Points, in no order, along strands that fork, close into loops and pass close to each other.
Points whose rows are less than 57 apart are linked; no others are. Some points are linked to none.
<233>: [32,-10,-6,-11,5,6,-2,-4,13,0,-36,-2,-3,5,-29,26,-6,0,24,32]
<506>: [-19,-10,7,-37,9,6,-20,21,16,16,-19,2,-13,-14,25,1,26,-15,5,12]
<242>: [-19,27,-14,-12,7,-31,12,-24,-13,8,10,-12,-9,-14,6,-7,-25,3,0,-19]
<431>: [0,12,14,4,18,-3,22,21,-26,44,-1,16,2,16,-9,-8,-18,34,23,-4]
<60>: [18,18,-43,2,23,-4,5,-21,-18,0,13,-7,-5,-9,7,-3,-26,-8,20,-16]
<589>: [-12,2,16,9,19,-3,9,26,-32,25,11,20,-1,30,-8,-4,-4,20,11,-14]
<893>: [-15,-8,38,7,24,-26,12,5,-12,22,-24,21,-24,15,-17,-1,17,7,9,8]
<137>: [20,-3,32,-14,25,-14,-12,28,-14,13,-6,7,-28,32,-9,27,14,22,10,1]
<287>: [6,-2,-3,-16,-10,19,-20,11,13,-10,-5,6,12,-1,-6,5,-4,-12,-13,-7]
<854>: [8,-15,30,-14,0,-7,-21,20,-7,-5,0,0,-12,29,-12,19,6,7,2,0]
<253>: [-17,-4,-2,16,-3,15,7,15,-18,5,11,29,20,9,-7,-19,-3,-1,-10,-27]
<649>: [0,16,-20,23,6,12,-8,-3,10,-43,35,16,5,-2,-10,-23,-15,17,-29,-39]
<500>: [31,53,-15,-8,-26,13,9,16,7,21,-5,-18,-1,-3,5,16,-24,9,16,11]
<203>: [-17,8,33,-8,3,8,27,20,-29,10,22,9,-13,8,21,-6,7,1,17,28]
<622>: [-20,8,21,-17,-15,13,23,14,-10,15,17,7,-6,-15,25,-17,11,-10,6,30]
<617>: [17,-16,35,10,9,-11,6,5,-2,21,-30,20,-18,16,-21,7,8,2,16,29]
<565>: [-4,14,-2,-9,5,-42,13,-22,-15,23,3,-19,-9,-4,-5,4,-27,19,12,-8]
<535>: [-2,9,-29,-7,19,-9,8,-14,2,7,-17,-13,12,2,-30,2,-18,26,11,-21]
<687>: [20,10,0,-7,15,-7,-20,36,-20,17,6,-4,-14,42,6,19,-10,35,20,-23]
<533>: [-1,-2,7,31,-24,-13,13,-10,-17,-4,18,-2,-13,5,24,6,7,-29,11,19]
<481>: [-19,-3,6,6,-7,-22,-8,-14,-13,-29,40,-4,-12,-3,17,-9,5,-14,-26,-23]
<448>: [6,24,-44,-9,33,-2,16,-12,-10,11,-7,-6,8,-5,-8,-4,-25,5,24,-18]
<282>: [-7,12,-22,20,-4,24,0,12,2,-14,17,22,19,3,-15,-23,-9,3,-25,-37]
<22>: [20,38,-26,1,-7,2,14,21,3,35,-14,-6,3,7,-3,9,-23,28,26,-5]
<175>: [12,-39,25,17,23,22,16,-13,-10,14,-13,32,12,-9,-1,-11,5,0,23,28]
<263>: [-10,-31,-20,18,10,-4,-24,-2,3,-8,10,-10,0,3,26,0,24,-26,-15,-22]
<866>: [-14,-1,16,20,24,-8,10,19,-10,31,-27,24,-19,13,7,-3,26,-15,17,12]
<940>: [10,4,-1,-21,-7,24,-25,23,-3,-9,20,1,14,14,-5,2,-6,8,-20,-20]
<453>: [-7,4,-9,-8,-7,3,2,-12,24,-13,-10,2,8,-22,-16,-7,-3,-5,-16,-2]
<373>: [16,-5,-35,7,20,11,11,-25,-10,0,14,-6,-1,-26,25,-22,-6,-11,14,-3]
<538>: [9,4,-7,-9,2,-22,-24,0,-13,-2,10,-15,-10,21,0,21,-22,-2,7,-21]
<811>: [0,14,34,-12,-45,-9,-19,14,18,-19,1,-19,5,7,0,41,6,7,-31,0]
<592>: [-19,12,-13,8,-7,-2,0,3,-8,-12,26,4,0,-8,19,-14,5,-12,-18,-23]
<845>: [-12,-30,-8,23,7,12,11,0,9,25,-13,10,10,-11,12,-20,22,-12,4,7]
<720>: [34,-7,-41,-11,20,41,-6,-9,5,-33,7,0,10,-20,-15,2,-1,-4,11,0]
<130>: [-16,33,-21,1,6,-14,6,-16,0,-5,13,0,-6,-20,12,-14,-11,-4,-8,-26]
<864>: [-30,10,7,14,0,-12,10,24,-4,16,-13,7,-22,14,25,5,30,-22,18,12]
<647>: [16,-14,11,6,21,-10,18,-11,-2,14,-41,9,-6,5,-28,9,-5,5,27,32]
<693>: [-19,-12,10,13,22,9,12,13,-27,26,5,37,16,16,-6,-16,-6,5,7,-16]
<974>: [24,18,-6,22,-20,19,30,-25,13,-29,4,-7,0,-26,-25,-10,-2,7,3,33]
<967>: [-20,-18,-16,29,8,-9,-12,12,-11,-1,19,-13,-1,22,37,4,27,-26,-2,-19]
<142>: [-22,-29,22,-7,-13,-13,-24,-4,5,-19,5,3,9,9,-15,5,7,-6,-35,-18]
<548>: [-19,17,-10,13,9,-8,-5,19,-8,16,-10,3,-9,20,20,12,10,-30,19,-6]
<831>: [-13,-42,4,-1,16,-31,2,-46,-2,-10,-20,-8,1,-8,-5,-3,1,-9,7,9]
<580>: [14,9,1,-12,-12,-1,5,3,-10,14,3,-7,-2,0,-4,2,-21,12,8,11]
<825>: [-11,-21,6,-10,7,-34,-10,-36,-2,-21,1,-3,-5,-9,-3,-3,-6,-5,-18,-14]
<519>: [38,31,-11,-16,-29,20,-16,11,20,6,0,-23,10,2,4,14,-18,26,-1,10]
<478>: [-16,-30,9,13,-11,24,9,10,7,16,-4,23,14,-13,12,-28,25,-15,-11,17]
<806>: [-24,-29,-6,-11,9,-6,-30,-2,6,-17,5,3,8,3,6,-4,16,-19,-28,-30]
<434>: [24,18,-15,17,-17,-10,0,-23,6,-26,13,-10,-10,-13,13,13,-15,-22,-3,4]
<498>: [10,16,-34,25,25,10,-8,-11,12,-55,26,0,-1,-6,-19,-14,-19,28,-11,-35]
<220>: [6,-4,-11,9,-3,5,34,-15,1,5,-31,-1,8,-14,-31,5,-3,2,33,39]
<469>: [6,-18,-22,25,0,21,13,-14,19,-4,15,-1,2,-28,25,-36,21,-8,-17,10]
<221>: [12,7,-11,-5,24,-14,-17,19,-19,21,-4,-2,-16,31,-2,19,-15,6,24,-21]
<143>: [-20,-7,-13,5,16,-18,15,-16,1,5,-25,0,17,5,-38,-3,-12,12,5,-16]
<217>: [-15,1,37,-29,-34,10,-20,31,15,-23,10,-5,2,19,-1,28,18,-2,-24,12]
<713>: [8,-22,11,-32,22,13,-26,18,13,7,-28,16,-13,-5,10,6,19,-17,5,18]
<292>: [0,4,-7,-6,6,-29,25,-41,-2,8,-17,-14,-7,-21,-15,-2,-19,8,17,15]
<520>: [-11,6,26,-30,-20,14,-3,26,-4,15,17,-10,11,5,2,-11,7,44,-16,-1]
<969>: [26,8,20,-8,4,3,-10,40,-10,20,0,-2,-22,42,-1,20,14,43,12,2]
<71>: [-30,4,-16,-6,8,-11,0,-20,24,-3,-30,-9,7,-19,0,-1,11,-19,-5,-12]
<367>: [-26,21,24,-26,-26,4,3,8,-1,-4,33,-8,4,-12,-1,-14,0,21,-30,-8]
<894>: [35,20,-27,-4,-12,19,-12,2,16,-19,11,-14,12,-2,-12,8,-20,25,-8,-15]
<881>: [-10,-18,33,-23,-20,1,-28,16,10,-10,3,-2,2,18,-19,13,6,11,-20,0]
<523>: [6,-31,-7,-9,21,6,-8,-2,21,12,-37,0,-1,-3,9,9,16,-15,18,24]
<884>: [33,24,-12,20,-13,12,17,-29,7,-34,18,-4,-12,-22,2,-9,-14,-3,4,24]
<457>: [-21,23,-15,21,-6,-18,-6,-7,26,0,-38,-23,10,-4,23,26,14,-39,-4,-13]
<126>: [6,18,-16,17,-13,-15,0,-10,-8,-6,10,-10,-12,0,23,11,-6,-32,11,1]
<297>: [21,-34,28,-9,2,4,8,-29,-7,1,-4,2,2,-13,-10,-7,-17,4,9,38]
<651>: [13,-19,-10,-8,1,7,-5,-12,22,-14,-36,-3,2,-2,-18,22,7,-20,18,29]
<406>: [8,21,-6,1,5,10,11,24,-11,41,-17,14,3,13,-14,-9,-19,24,24,-3]
<2>: [26,16,-13,-14,-5,24,-24,11,7,-16,30,-7,12,3,2,-10,-13,29,-30,-34]
<166>: [23,2,21,-10,-23,34,-10,10,-4,5,9,-2,22,8,-13,-14,-8,21,-13,28]
<705>: [-11,24,-2,18,-18,-16,-18,10,15,-18,-12,-11,3,0,27,41,14,-39,-15,-15]
<768>: [-5,17,10,-10,-24,-22,-19,-1,20,-19,3,-14,0,-5,-10,26,-10,1,-30,-19]
<151>: [20,-28,8,27,-10,15,8,-25,-4,-29,29,8,3,-10,1,-28,5,-10,-15,12]
<822>: [-9,-25,-2,18,-14,21,6,9,16,3,25,-2,5,-22,28,-27,29,-16,-25,11]
<718>: [-1,16,4,-12,-18,-19,-18,13,5,6,3,-14,0,12,-3,26,-13,13,-8,-23]
<750>: [-33,8,-17,9,4,-15,-6,-10,38,7,-47,-20,14,-7,9,7,24,-28,-5,-14]
<683>: [-29,-1,10,-34,-1,8,5,17,0,11,15,-3,-7,-18,34,-11,22,-10,-2,14]
<185>: [-19,-33,11,9,23,-28,4,-23,-9,4,-25,5,4,13,-24,-6,-5,3,3,-8]
<871>: [16,-6,-12,14,-13,23,30,-15,-1,-13,-12,0,16,-18,-38,-4,5,5,17,32]
<525>: [13,-2,-26,10,-2,21,13,-12,5,-11,9,1,2,-26,15,-22,5,-16,1,7]
<841>: [-1,1,-9,7,-21,4,-23,8,17,-21,-2,4,6,-1,6,18,12,-30,-19,-10]
<84>: [0,-12,23,21,-11,3,15,6,-26,6,16,15,-9,11,21,-4,9,-15,13,24]
<807>: [9,-4,32,-17,-21,24,-10,24,3,14,-3,-1,16,18,-13,-7,0,37,-9,17]
<459>: [-17,-17,-5,9,11,-27,-11,-37,8,-37,13,-2,-8,-13,6,-16,5,-9,-28,-26]
<650>: [-32,30,17,-15,-23,-10,19,3,-6,-9,40,-8,-9,-13,13,-3,0,8,-17,-7]
<486>: [21,-16,33,-11,7,26,7,-5,-11,19,-1,18,8,-8,-2,-13,-9,9,13,37]
<777>: [5,-29,3,-7,10,-17,19,-37,-3,-8,-8,-6,-3,-22,-14,-6,-10,-1,10,22]

A piece is all that can be reached along the links. How many separate loops has the piece of each point below (a circle has one, a figure eight two, a Y none), and how many tips (points with one link)?
<940>: loops 1, tips 1
<506>: loops 1, tips 1
<777>: loops 1, tips 2
<142>: loops 1, tips 1
<807>: loops 0, tips 2

A tip is a point with one link. Name the tips that can be reached along the links from each point below, in the order of the rows.
<884>: <548>
<705>: <498>
<142>: <967>
<535>: <175>, <845>
<520>: <166>, <650>
